A landscape with many valleys, sampled at points; each row gives a point and its height.
A ball rolls from a point to the lowest of its 5 nearest points, and stops where none of them is lower. Distance is the straight distance between rows; heights are no part of it.
levaf: [ 41  16 -13  23  53   4   7 -36  11   0 -32  55  49  38   3  10  35 -10
  39  14 -37]  height 443
veki: [  2  26  30  -1  49 -19 -29  -6  21 -36  -7   0  -7 -24 -12  -7  59  -1
 -26 -25  16]  height 529
sebug: [ -3 -62 -24  20   8  -4  12 -27  -5   0 -13   1  16  27 -26  42  33 -12
  40 -20 -34]  height 657
Dape: [ -3 -26 -24  10 -22 -22  57 -74  31  21  35 -57  68  91   1  -5  47  -8
 -24  32 -32]  height 663
fuguk: [ 70 -29 -12  -4 -36 -16  25 -19 -17  37 -10  42 -30  35 -68  33 -23  -8
   2   3  -3]  height 468
Pite: [ 17 -18 -56  19 -28 -23  38 -60   2  -5 -12   0  64  85 -19  13  35 -21
 -27 -24 -41]  height 567
kofo: [ -5  81  12  -9   7  49 -15  -3 -18  -2  21  17 -21 -25  35 -45 -52   3
 -19  40  30]  height 314
dini: [ 34 -46   0  -9 -26 -20  -2  29 -17  16 -37 -18 -41  -1 -13  16 -21  10
  24 -23  -9]  height 499
segu: [  7 -17 -17  30 -28  -9  11   2 -26  -5 -18   4   1  15 -16  17  -6 -14
 -25 -46 -24]  height 518
fir: [ 54 -24   2   0 -19 -28  27 -37   2  34 -11 -37 -11  55 -54  25  11  -9
  16  29 -23]  height 561
mipok: [-84  23 -13 -20  -3  32 -22 -21   7  -7  26  14 -11 -63  36 -25 -42  16
  22  16   1]  height 512
Zeruz: [-62  33 -12 -15 -40  23  11   2 -19   7   8 -20 -22 -38  29  -3 -74   9
 -15  13  -2]  height 500
Devez: [ 53  -3 -16  42 -16  22   3  21 -30  17   4  87  19  18   9 -14 -13 -18
   8 -24   0]  height 527
gugem: [-29  32   1  10   4  -7  -3  21 -11 -24  -9 -25   0 -22   6   2  -1 -10
 -57 -28 -13]  height 447
tero: [ 14  -4   2 -32 -33  -3 -13  52 -21  12 -27 -39 -53 -41  21 -23 -63  30
  -7  18  16]  height 384
povu: [ 10 -29   4   0  -1  -8 -10  27 -13  10 -20 -11 -22 -11  -3   8  -1   4
  20 -29 -13]  height 606
tov: [-35  31 -16  -5 -44  55   4   0 -17  19  57  26 -26  -5  52 -26 -77   1
  31  46   8]  height 288
Kiso: [ 40  26   4  35  21  44 -13  52 -31  14  22  75   0 -14  38 -33 -22 -10
  10   9  22]  height 549
Lurab: [-33 -48 -15   0 -46   6   4  28 -14  29   4  34 -41 -42  10   6 -70  18
  21  -9   1]  height 506
Vig: [-37  30  24 -35  32 -20 -43  10   6 -17   3 -32 -21 -63  11   0  16  23
 -27  -9  39]  height 517
fuv: [ 23 -42  14 -21  33 -17 -22  13   9   4 -23 -15 -11   1  -4  32  24   7
  61  -9 -15]  height 646
zeli: [ 18  11  -8  13  54  -2  10 -48  14 -37 -22  48  65  23   6 -11  58 -16
   4 -21 -23]  height 413
sigu: [  5  11  15 -39  23 -15 -46  39  -4  -9 -19 -30 -37 -54  22 -24  -4  36
  10  -4  25]  height 587
fel: [-38  -1 -11 -16 -13  17 -15  32  -1  19  22  30 -13 -54  42 -26 -60  25
  45  21   3]  height 539
Puga: [-13 -46 -20  32  -7 -25  55 -33  41  79  65 -62  64  52 -14 -22  19   5
 -15  68 -11]  height 772
maso: [  2 -12 -25  32 -54   8  16   9 -35  21   5  46  -6  -1 -13  -5 -45  -6
 -45 -30   0]  height 489
karut: [  4 -52  -2   4 -12  -5  10  -3   1 -10 -10 -36 -12  30 -24  36  27  -8
  15 -38 -16]  height 679
gid: [-39  36   3 -43  14  20 -31 -27  23   1  34  59 -13 -80  47 -31 -29  43
  47  69  46]  height 597
fum: [-29 -36  -5  25 -53  -3  70 -28  50  64  85 -67  56  69 -17 -19  25   9
 -30  72   7]  height 817
liv: [-16  -2  -7  -6 -24  16 -24  39 -17  18  -4  14 -31 -49  26 -25 -63  23
  21   9  -2]  height 428
Nef: [-30   9  -9   6 -37  -9  17  30 -26   8 -10 -31 -16 -13  -7  15 -44  -9
 -54 -17  -8]  height 253
kasub: [ 37 -10  -2  14 -23  15 -18  52 -31  29  -5  29 -28 -21   2 -13 -54   8
  13  -3   1]  height 410
zup: [ 55 -25   1  -9 -55 -40  52 -41   5  20  -9  -2 -12  62 -75  28   0 -21
 -27  -6  -8]  height 530
lurim: [-25  44  18  -5  39  29 -31  -2  13  -4  20  56 -16 -74  35 -39 -26  15
   7  32  34]  height 444
Sozuk: [ 28 -43  14  -6 -22 -20  20  -1   5   5 -12 -63 -25  52 -37  34  26  -6
   6  -2 -13]  height 525
nitag: [-14  20  19  -1  51   2 -32 -12  18 -19   1  68   3 -77  14 -16  18  13
  -9   1  29]  height 457
vazo: [-19 -17 -37  18   8  -6  33 -68  38   5  34 -50  83  78   4 -11  60 -14
   1  38 -25]  height 698
fizom: [-39  81   9 -50 -26  68  -8 -49   3 -40  58  28 -25 -12  50 -18 -35  10
  35  65  29]  height 155
pebu: [ 16 -23 -28  16   9 -10  19 -35   6 -10 -13 -13  38  51 -19  14  41 -19
  14 -21 -39]  height 538
Taz: [-17  53 -11  39   1  36   5   6 -25   2  21  52  23 -17  36 -42 -35 -10
 -40 -16  11]  height 507
lume: [-25 -20 -11  14 -21   2  41 -36  29 -16  41 -70  58  99 -25  24  64 -16
  -9   8 -12]  height 673
segi: [-78  33   5 -13  22  -7 -20  11   8 -14  12 -33   0 -56   4   7   5   4
 -48 -17  18]  height 502
Repi: [ 41 -17  -8  24  13 -12  10 -40  -1   8  -8 -17  30  50 -24  17  26 -15
  24   8 -35]  height 614
dopaz: [ 39   3   1  18 -16 -23  18  -4  -7   0 -18 -17   5  40 -25  11  23 -15
 -17 -22 -35]  height 380
zop: [ -3 -51 -15  25 -33   5   1  18 -26  18  -6  41 -13 -12 -21  15 -28  -4
  15 -35 -16]  height 596
Gagab: [-73  43   3 -20  20  10 -28 -46  22 -18  16  34  -1 -80  15  -9  -7  15
 -21  24  35]  height 381
Tul: [-53  20   6 -30 -17   2  -9  28 -10   2  -6 -49 -25 -42  26  -3 -52  15
 -24   1   6]  height 550
ravek: [ 13   8  21   0  65 -18  -3 -54  39 -29   7  -9  40  24 -15   9  80 -14
  16  19  -4]  height 585
Vugu: [ 21   6 -27  19 -35 -29  33 -32  -2 -12 -22 -10  44  70 -17  16  31 -20
 -43 -37 -36]  height 541
bimu: [-25  73  11 -28  16  35 -26 -10 -10  -2  16  12 -21 -53  30 -32 -44   5
 -11  39  32]  height 352
Zoz: [  7  43  14  23  53  43 -14  24  -3   2  28  88  -6 -42  45 -47 -30   1
  -3  34  52]  height 546
rolar: [ -6  28  17  10  50  -9 -18 -26  14 -40 -11  37  16 -38   4  -9  45   2
 -32 -36  12]  height 438
Zod: [-28  14   3   6  22  -3 -18  13  -8 -19  -5  -3   2 -38   6  -9   2  -6
 -27 -34  -6]  height 537
Samer: [-40 -29 -12   5  24   1 -15   2   8 -28   5 -14   9 -10 -12  11  44 -12
  -7 -48  -9]  height 647
gose: [-34 -23  23 -11   5 -11  -3  43   8 -25  16 -78 -10  19 -10  35  31  -7
 -26 -36  21]  height 555
Pudar: [-49  12 -13   1 -32  30 -10   6 -20  17  13   4 -16 -46  29 -18 -69  11
   5   5   1]  height 446
Kob: [  8 -97   2 -36   9 -13  11   5   8  27 -30 -18 -12  37 -16  66  10   8
  75  17  -4]  height 696
gop: [ 14   2  20  -4  54  -8 -22 -15  24 -18  -6 -21   7   9 -23   9  69 -13
  22 -12  -4]  height 599
mog: [  5  -6 -14 -16 -32  10 -15  60 -20  30   4  12 -43 -38  39 -28 -70  35
  34  23  15]  height 354
Vov: [  6  34   5  21 -16 -20  -2  32 -16 -12 -21 -27  -5  -5  -6   3  -1 -12
 -51 -31 -11]  height 378
geg: [ -9  -6  12 -41  42 -15 -47  37   8  -1 -12  36 -14 -72  37  -6  -6  37
  51   6  12]  height 738
peduv: [-17  69   4  15   4 -13   6  19  -9 -25  -8  -9  25  -4   8  -5   2 -14
 -74 -24  -8]  height 448
Vil: [  2  17  26  18  63 -20  -7 -49  31 -34 -13  72  30 -45  -9 -12  57   8
 -44 -15  43]  height 394
favi: [-51  77  12 -12  16  35 -11 -46  10 -12  14  34   2 -61  28 -32 -23   6
 -35  32  39]  height 304
tet: [-50  25   5 -22  23   5 -38  -4   3  -6  10  15  -8 -68  26 -27 -26  18
   6   5  23]  height 520
Devuf: [-60  79  12 -68  -3  24 -24 -63  13 -21  17   2 -17 -57  33  10 -24   5
 -11  55  40]  height 244
sizug: [ 26 -12 -23  34   3   4   3   1 -14   4 -14  54  32  14  -7  10   3 -13
  16 -33 -32]  height 458
dipu: [-22   4  10 -22  22  -6 -42  27   0  -1  -4  -1 -28 -63  20 -16  -1  21
  22 -15   6]  height 671
Teli: [-11  13  -7  11  13  23 -33  41   1  13  13  52  -6 -56  41 -23 -37   8
  32  10  10]  height 522
duf: [ 63 -14   9  -1 -41 -35  25 -20  -8   7 -24 -33 -23  56 -61  21  11 -10
 -11   3 -21]  height 521
mesu: [ 45 -24 -11  10  20   0  -2  -7  -6  24 -28  27  16  31 -23  44   8 -12
  60  13 -42]  height 669
Fovi: [ 13  35  15  10  45 -14   6 -36  32 -47 -19  51  46  12   3 -17  62 -11
 -30 -37   1]  height 392
Suri: [  2  36  17 -15  30  -5 -47  24  -5 -15 -11   0 -24 -59   8 -28  -5  14
  -5  -7  26]  height 534
noz: [-44 -60  -8  -6  -7   4  -3  30   2  -1 -14  -1 -16 -36   8  17  -5   8
  34 -34 -13]  height 594
tapul: [  1  38  -9  26 -26  26  -6  35 -36  21  -1  15 -19 -19  15 -26 -65   2
 -31   1  11]  height 465
Tiri: [ 32  38  -5  29 -24 -15  19  -1 -12 -15 -25   0  24  44   1  -8  10 -20
 -51 -36 -27]  height 460
kisi: [  4  53  10  12  24 -23   3 -15  20 -56 -16  12  47  16  17 -20  51  -7
 -72 -28   2]  height 412
Norev: [ 46  40  22  17  70   7 -18   6  12 -20 -32  67   9  -7   4  -7  37  -7
  25   4   1]  height 542
piti: [ 35  18 -17  37 -28   4  12   2 -27  -5 -15  50  27  29   9 -17  -9 -15
 -33 -44  -6]  height 497
niraf: [-10  22 -14  -8 -38  55   1  18 -16  28  51  17 -30 -15  50 -40 -82  12
  43  57  17]  height 251
ruv: [ -7  11  10   7   6 -10  17  -2  17 -39  14 -60  32  54 -16  14  81 -20
 -26 -20 -16]  height 475
vef: [ 18  56  12  28  11  -6   4   8  -2 -30 -16  12  24   3   2 -25  14  -9
 -53 -33  -9]  height 442
risit: [-10  19  -3 -34   4  14 -29  36   1  17  10  15 -23 -62  51 -38 -55  43
  45  34   9]  height 405
ses: [  8  64   3 -21   8  63 -12   1  -4  10  60  38 -26 -32  64 -55 -47   0
  36  79  49]  height 297
vak: [-12 -14  10 -31  49 -14 -46  30   9  -7 -12  46 -10 -61  21  10  14  26
  55  -5   0]  height 829
Libi: [ 26   6  -3  26   4  11  -7  29 -23   9  -6  44 -10 -17  11 -10 -14  -5
  10 -18 -19]  height 478
letor: [ 27 -54  -1   4  -1 -24  32 -52  20  48  14 -58  10  61 -39  27  20 -15
  28  49 -15]  height 639
voga: [  2   9   7  -1  21  -4 -25  21  -2 -23 -17 -21 -19 -23   2  -7  10   8
  -8 -25  -4]  height 565
lazo: [-53 -21  -4  -8 -56   5  16  20 -18  13 -10 -22 -25 -27   4  23 -72   3
 -37 -10  -3]  height 104
padat: [-24  60   2 -52 -26  44 -15   9 -14   2   7 -33 -33 -31  48 -31 -79  23
   5  53  23]  height 369
ranin: [-32 -52  -5  11 -47 -12  27  16  -8 -15 -10 -26 -19   4 -31  37  -8  -9
 -36 -49  -4]  height 485
Zev: [  1  32  -4 -45 -11  31 -27  35  -9  12  13   4 -27 -46  62 -46 -71  39
  49  63  27]  height 319
kovuf: [-50  26  19  -2  35 -19 -25 -21  24 -31  18  -6  11 -49  -8  15  62  -2
 -70 -19  47]  height 480
vik: [ 36 -20   0   9 -45 -17  10  22 -13  16 -22   9 -37  15 -36  17 -24  -3
 -14 -26  -6]  height 439
Gogam: [-61  52  -6 -20 -19  24   0   8 -16   2   1 -24 -10 -36  26  -2 -58   4
 -28  14  -3]  height 528
Sim: [ 32 -45 -14  -1 -50  13  11  60 -29  51  27  79 -38 -16   6   7 -64  13
  27  16  28]  height 398
Pobe: [-78  20  -4 -17 -13  22  -9  -3  -6   1  16 -12 -15 -52  30 -16 -54  11
  -6   6   3]  height 514
selus: [  1   5  -6  26 -42 -17  18  14 -21  -9 -13  -6   4  23 -18  19  -2 -15
 -50 -39 -26]  height 462
dizap: [ 13 -77  14 -16 -30 -23  20 -13  12   5  -7 -72 -21  67 -46  43  20 -12
  19   4  17]  height 586
Doz: [ -3  55  18   8  32   6 -21  16  -2 -24 -10  14  -1 -39   9 -35  -5   7
 -40  -6  15]  height 473
zute: [-59  17   3 -17   2 -11  -9  36   0 -14  -2 -61  -9 -29   2  23  -4   1
 -41 -22   4]  height 526
neza: [ 15 -18  -7   9 -47  17   4  49 -28  41  24  45 -45 -22  17 -14 -71  19
   7  14  20]  height 365
vobu: [ 68  -2 -17  20 -27 -10  16 -24 -15  19 -11  42  12  51 -31  10  -8 -15
   5 -21 -21]  height 411
vosen: [ 31  37  23  10  44   0 -34  35  -1  -9 -16  43 -23 -46  16 -28   4  11
  21   8  19]  height 588
mas: [ -8 -46  13   6  -3   2  34 -33  39  33  42 -98  14  79 -34  19  26  -5
  34  51  12]  height 699
luvu: [  2 -49   3 -19 -14 -10 -12  48  -9  16 -25   6 -26 -29  23   1 -25  23
  44 -19  -9]  height 543
Dibut: [ 31 -39 -11  20 -35  -1  11   6 -18  16 -18  27 -19  14 -36  16 -20  -9
   3 -29 -17]  height 504
Gafe: [  3  46   2 -45   8  43 -14   5  11  -3  75  44 -24 -23  77 -46 -38  31
  81 106  45]  height 345
Pas: [-37  -2 -21  28   7  16  -5   8 -14 -19  -1  27  13 -41  10 -15 -16  -2
 -13 -31 -15]  height 619
saz: [ 21   8   0  14 -35   4  -4  37 -26  16 -13  10 -24  -6  -7 -10 -37   1
 -18 -19  -3]  height 397
Zope: [ 23 -18  -7  15  15 -15  33 -50  25  33  19 -61  50  69 -23   0  34  -7
  19  46 -34]  height 731
tamu: [ 38 -57  -4  -4 -11  -5  -1   7 -14  18 -26  17 -20  10 -28  42  -7   2
  48  -8 -16]  height 617
Rozem: [ 19  43  18   7  17 -24   5   3  17 -41  -4 -32  26  33 -11  -9  68 -14
 -36 -20 -15]  height 383
Novez: [ 24   0  13   3  18 -17   2   1  13 -14 -17 -52  -2  31 -23  12  53 -15
   4 -10 -22]  height 396
derat: [ -7  32  14 -27  36  16 -40  41   1  11  14  64 -19 -69  50 -30 -28  34
  50  51  36]  height 547
Faz: [ 25  57  11  32  40  49  -5  27 -14   1  27  65   7 -25  49 -56 -26  -6
 -23  15  40]  height 535
Luga: [ 35 -95   9 -35 -18 -33  23 -22   3  24 -23 -33 -28  39 -37  56  -1  -1
  45   7  11]  height 648
Zat: [ 61  63  23  31  22  -9  -6  17  -6 -28 -25  21   9  16   4 -38  13  -4
 -27 -16  -7]  height 477
budid: [-29 -11  -7  14 -10  23 -13  34  -8   1   4  39 -13 -46  19 -12 -35   9
  27 -17 -10]  height 564
buliv: [  2 -19 -26  22  38  -6  13 -50  19 -29 -12   8  61  40 -12   8  64 -25
  22 -14 -39]  height 461
buba: [-49 -51   7 -18 -12  -9   5  32   2 -20   4 -64  -7  13  -7  31  21  -6
 -21 -41  17]  height 467
puv: [ 14 -16  -7  21 -64 -26  33   1 -17  10 -13  16 -11  24 -37  28 -21 -13
 -59 -44  -4]  height 532
revu: [-42 -47   0  -1 -53 -15  31  30 -10  -3 -13 -40 -17   4 -20  43 -20 -12
 -54 -35   3]  height 402
kuzaz: [-64  14  28 -48  33 -21 -33  17  19 -25  22 -54  -5 -34   2  27  43  18
 -48 -11  56]  height 557
Pudu: [ 49   7   3  27  25   5 -18  19  -7 -11 -27  43   6   5   1   5  13  -7
  40  -6 -23]  height 463
sutom: [ 75 -10  -7  24 -16  26   6  41 -42  38  -1  81  -8  24   3  16 -15 -14
  30  10  11]  height 545
Lami: [-18  -9 -27  22 -63  40   9  25 -25  37  48  52 -22 -20  26 -22 -72  -4
   8  19   9]  height 318
remop: [ 13 -78   5 -22 -27 -21  14  16 -12  12 -32 -20 -32  12 -29  37  -3   4
  20 -25   2]  height 479
rugav: [-51  -4   3 -20  18  -5 -36  18   4  -5  -5  -6 -15 -60  16   0  -2  23
   0 -25   4]  height 708
suz: [ 22 -54 -10  -1  -8 -17  23 -37  11  19  -9 -22   2  45 -44  41  15 -15
  26  -2 -24]  height 664
Lovid: [ 29 -29  -9  20  16   5   5 -18  -2  -2 -24  16  25  25 -17  23  28 -13
  39 -17 -45]  height 573
darom: [ 14  -6  -7  -4 -14  20 -25  74 -19  31  13  51 -21 -36  48 -17 -56  29
  51  34  16]  height 409
fegog: [-24 -25 -10  16 -14  -9  11  10  -5 -19 -16 -20   5   6 -21  21  27 -12
 -38 -49 -20]  height 559
Somur: [-30  64   4  -1  12  64 -10 -20  -3  -3  45  51 -13 -34  50 -46 -47   1
  17  53  40]  height 245
Kazog: [ -8   9   7  14  66  -6  -5 -36  28 -43 -12  66  35 -32  -7 -18  57  -3
 -19 -19   8]  height 395
kip: [-25  -7   1  -6 -30  -7   3  41 -19   9 -19 -31 -37 -24   1   9 -43   5
 -39 -17   1]  height 247
Palob: [ 64 -34  -4  10 -18  -1   3  35 -23  32 -24  50 -31  10 -18  28 -22   1
  46   4 -11]  height 575
pur: [-62 -41 -16  -3 -36  10  -2  16  -6  11   0   4 -22 -40  19  -3 -47  13
   7 -18 -13]  height 364
loku: [ -5 -54  14 -21 -24 -28   8  30  -5 -12 -20 -66 -31  16 -13  32   6   1
  -8 -22  14]  height 284
sila: [ 40  26   0  14  19 -16  14 -34  13 -19 -20 -18  38  55  -2  -8  54 -20
  -7  -8 -34]  height 347
ridil: [-13 -73  16  -2 -24   1  29 -28  26   9  38 -83   6  89 -37  39  25  -6
  16  27  27]  height 660
redab: [  0   0   5   9  -7  -9  33 -40  24  -3  28 -77  41  85 -18   4  68 -16
  -3  32 -20]  height 728
Nakeg: [ 24   4 -16  34 -43   6   6  20 -29  15  -5  34  -8   6  -6 -12 -30 -15
 -40 -30  -6]  height 452
mora: [ -6  10 -18  -5   0  -8  44 -48  38 -21  38 -54  75  89   6  -5  89 -13
 -26  11 -30]  height 700
dis: [ 23 -60 -13  -1  26  -2  11 -23  -3  34 -27  12  17  34 -30  57  10 -10
  66  25 -38]  height 739
zut: [  3 -22 -24   4 -51 -26  62 -49  25   3  14 -42  49  98 -30  30  49 -20
 -44   5 -22]  height 611
sol: [ -4 -55 -14  16 -24 -12  15 -12 -14   0  -9 -12  -1  23 -39  31  14 -18
  -5 -43 -22]  height 636
gub: [ 14   8   1   7  27 -15   9 -39  20 -30   9 -38  41  48 -15   1  75 -16
  -4 -12 -26]  height 445
linev: [ -4 -55 -19  15   3   0  23 -48  21   3  12 -45  33  65 -32  31  46 -26
  23   0 -21]  height 678
Gan: [-34  50  11 -49  18  15 -44 -12  14  -2  11  15 -28 -75  29 -30 -32  37
  16  39  41]  height 451
valas: [ 25  22  -3  14 -48 -34  31   0  -8 -18 -22 -26  29  61  -6  22  27 -21
 -65 -29 -32]  height 503
guse: [  6  25   6   9  -2 -28  20   6  -4 -34 -11 -40  28  42 -13  14  49 -19
 -43 -36 -27]  height 450
lepab: [-37  11  15  -4  46 -10 -32  -8  16 -34   8   4   0 -45  -4   5  56   6
 -22 -25  21]  height 556
Zusi: [ 23 -26 -22  12 -21 -36  57 -68  26  51  30 -45  51  72 -31   1  21  -8
 -11  49 -28]  height 710
pofa: [ 18  -3  14   7   6 -15  23 -37  26  26  20 -85  29  69 -25   0  39 -10
  20  55 -24]  height 760
damos: [-48  48  -9  -9 -24  53  -5  -8 -15   2  29  10 -13 -25  44 -27 -62   4
  14  35  13]  height 340
gapos: [  3 -28 -14  18  54  -9  13 -46  18  15   1 -30  55  53 -13  22  44 -14
  40  34 -39]  height 719
Pok: [ 63   9   7  21 -26  -8  -7  30 -28   8 -27   1 -22  10 -14  -7 -18  -7
  -9  -8 -11]  height 407
gazos: [-39  73   0  17  12  10  -6   9 -11 -14  -2  15  18 -33  26 -30 -19  -6
 -60  -7   9]  height 474
sas: [-16  -1  -6 -14 -45  15  -1  28 -19  25  -2  -3 -41 -35  17 -17 -78  18
   2   8  15]  height 366
femev: [-46  15  -2 -23 -16  13 -12  15 -11   5   6 -19 -32 -55  42 -24 -60  24
  10   8  -3]  height 523
Zutob: [ 12 -75  15 -25  -2  -1   7  -1  22  12   9 -98 -11  77 -21  39  23   8
  51  18  23]  height 637
luf: [-44  34  -1  16  31  24 -18  -8   2 -15  14  49   3 -61  19 -33 -15   3
 -19   0  19]  height 382
dufer: [ 58  17  -1  37  26   3   6 -11  -5  -9 -24  60  33  28  -1  -8  19 -14
  22 -18 -21]  height 399
Nefal: [  3 -22  -5   4  26  -3  14 -46  29  -1  19 -60  36  63 -28  12  66 -15
  28  17 -23]  height 618
Ful: [ 79  19   2  24   7  -5   7  -7 -14   1 -30  27  26  41 -11  -5   9 -20
  15   4 -31]  height 360
vesi: [-15 -79  10 -28   1 -11  -5   8  11  -1  -8 -52 -18  30 -18  33  28  11
  39 -31  12]  height 487
feb: [  3 -23   5 -27 -15 -18 -16  53 -20   9 -32 -41 -41 -32  10 -14 -42  27
  -4 -15   8]  height 348
sek: [ -2 -47 -38  27  34 -27  31 -53  29  61  15 -27  68  46 -27  22  13 -11
  21  65 -37]  height 792
tagut: [ 32  32  12  -8  24   1 -40  48  -8  -4 -23   6 -27 -44   8 -31  -7  14
   0   7  14]  height 568
fezi: [ 17  -7  -1  -4  60   3 -17   7   1  -2 -29  37  17   1  -5  36  34  -7
  67  11 -27]  height 621
Kita: [  2 -15  21 -23  48  -8 -37   4  14 -20  -1 -22  -5   1 -12  16  57   7
  37 -20   2]  height 750
Lusir: [  4  28 -11 -10 -31  30 -20  39 -28  22  23   0 -35 -29  35 -39 -75  20
  19  36  21]  height 303
Zom: [ 35 -25  -1   1   5 -16  15 -32  11  18  -5 -56   2  53 -37  22  29 -13
  31  20 -30]  height 612
Mirep: [ 51  -5   5   7  12  -8 -24  24  -9   4 -33  -3 -11   3 -11   5  19   0
  38 -11 -21]  height 498
Vepof: [ 20  35 -20 -50  -6  46 -11  28  -1   8  67  26 -26 -17  82 -49 -50  36
  79 106  37]  height 337
mopot: [-44  45  10  10  31  25 -12 -38  18 -19  26  75   8 -69  21 -29 -12   6
 -37  14  44]  height 333
biba: [ 22   9   9  -1  80  -5  -2 -43  31 -17 -17  37  42  11  -9  16  68 -11
  40  21 -12]  height 508
vum: [  6 -56   2 -27 -71 -19  20  31  -7  27 -16  23 -65 -22 -20   1 -81  21
 -11  -4  27]  height 495
pipa: [-12  25   8  18  54  -8   5 -32  28 -48 -12  83  52 -27   9 -26  43  -5
 -46 -35  22]  height 379
Nit: [ 12 -63  14 -15 -49 -29  14  25 -15  13 -37 -28 -48   9 -32  29 -19   4
 -18 -21  14]  height 415
gisor: [-15 -47  -5  -5  28   5 -17   9   1 -12 -14 -11   0 -12  -4  22  29  -8
  40 -33 -25]  height 790
Kepo: [ -6  39  12  21  50  18  -7 -13   8 -21  -7  81  22 -40  19 -43   2  -1
 -28  -9  26]  height 361
Zofo: [-23 -34 -28  26  25   6   4 -15   0 -28  -5  12  39   7 -12  13  51 -12
   1 -54 -32]  height 533
fimup: [ 36  -9  14   2 -19 -27   3  12 -11  -1 -28 -52 -31  27 -34  14  18 -12
  -6 -16 -14]  height 464
nuver: [ 31  34  32 -13  61 -20   1 -53  47 -22  10 -36  28  38 -21 -11  86  -9
  12  33   1]  height 661
gamop: [ 11 -31   3   8 -33 -26  56 -51  21  39  36 -74  26  78 -41  18  26 -17
 -12  37 -19]  height 720
tenu: [-33  52  10 -47  12   0 -42   8   0  -8  -6 -39 -28 -67  29 -18 -31  24
 -17  20  27]  height 544
vun: [-38  56  13   0  35   8 -22 -26  14 -20  -2  37   2 -71   7 -32   6   4
 -37   4  34]  height 372
Rikeg: [ 57 -62  16 -30 -41 -41  21 -11   1  25 -32   8 -54  33 -73  32 -20  -2
   3  12  14]  height 510
pites: [  6 -34  15 -46  17 -26 -26  35   2 -14 -21 -55 -31  -6   9  14  17  23
  23 -29  13]  height 459
losok: [  8  -8  23 -13  23   1  -6 -11  26 -19  21 -82   7  55 -26  15  68 -10
  25   6   2]  height 558
mok: [  3 -83 -14 -13   8 -10  16 -17   3  20 -12 -28  -7  36 -29  52   8 -12
  51  -1 -15]  height 734
nupi: [ 32 -41  -2   5 -43 -31  28 -21  -1  14 -19 -17 -16  39 -50  28   3  -9
 -15 -21 -13]  height 578
Zul: [ 25 -67   0 -29 -58 -11  14  60 -18  42  -2  65 -53 -32  -2  15 -71  27
  33  11  28]  height 436
derig: [-38  64  21 -13  23  -2 -20  -8   6 -18  -3 -11  -8 -54   3  -6   4   4
 -56   6  35]  height 425
Bef: [  7  67  14  24  33  55   0  -3  -6 -14  27  69  22 -23  36 -56 -31  -2
 -49   5  41]  height 531
rik: [ 53  27  11  15  15 -10   3 -14   4 -16 -20 -20   7  44 -18  -7  42 -17
  -8  -2 -33]  height 271
zol: [ 16  19   4  11 -18  -4 -17  42 -25   4 -25 -19 -29 -27   5 -17 -33   4
 -26 -13  -4]  height 343
dop: [-32  44  16   4  41 -19 -11 -15  17 -43  -6  17  19 -36  -4  -5  44  -5
 -71 -27  28]  height 441
melap: [  4 -19   2   6 -48 -11   0  24 -22  18 -15  -6 -34  -1 -15  14 -37  -4
 -29 -32  -5]  height 367
tado: [ 43 -21 -37  28 -35  -9  25 -38 -18  14 -17  49  30  53 -36  15  -4 -17
  -7 -26 -23]  height 449
Seze: [ 29 -56   1 -19 -34 -11  -3  48 -20  29 -31  38 -40  -7   2  23 -36  21
  52 -10  -4]  height 536
nefe: [-45  80   0 -23  -8  25  -7  10 -13  -6  -7 -23 -10 -38  21  -7 -53  -7
 -39  25   9]  height 552
zilep: [  0  -4 -30  40 -25  14   9   9 -24  -4  -6  38  26   7  -4  -6  -8  -9
 -31 -47 -21]  height 501
bidor: [-31   2 -10   6  17 -11  10  -7  20 -50  20 -43  46  37 -13  20  84 -27
 -35 -39   3]  height 540
rozab: [ 14  36  30 -14  39 -16  20 -67  49 -42  31 -36  51  58  -9  -9 113  -9
 -28  27  16]  height 680
tikuv: [ 22  13   6  21  44   3  -7  -1   3 -21 -20  32  23   9  -3 -11  33 -13
  14 -25 -19]  height 466
lut: [ -7 -41  12  -5 -11  -9   9  -2   5 -12  10 -75   4  56 -28  31  43 -13
   0 -19  -5]  height 623
pupam: [-41  41 -10 -16  -4  39 -20   0  -6   0  33  24 -14 -56  46 -35 -55  17
  30  27   9]  height 416

Where does a ball stop that starts at each point below?
Nakeg => lazo
lepab => favi
sigu => favi
Zod => lazo
ridil => rik
Seze => niraf
segi => favi
povu => lazo
Zusi => rik
biba => favi
Gogam => niraf
Pobe => niraf
fum => rik
Kiso => lazo
Zeruz => niraf
Zom => rik

Write out the way that a ball takes from each point below.
sek => letor > fir > duf > fimup > dopaz > rik
dipu => tet > luf > mopot > favi
Kazog => pipa > Kepo > mopot > favi
nupi => duf > fimup > dopaz > rik
pofa => Zom > Sozuk > fimup > dopaz > rik
fezi => Pudu > dufer > Ful > rik
femev => liv > mog > Lusir > niraf
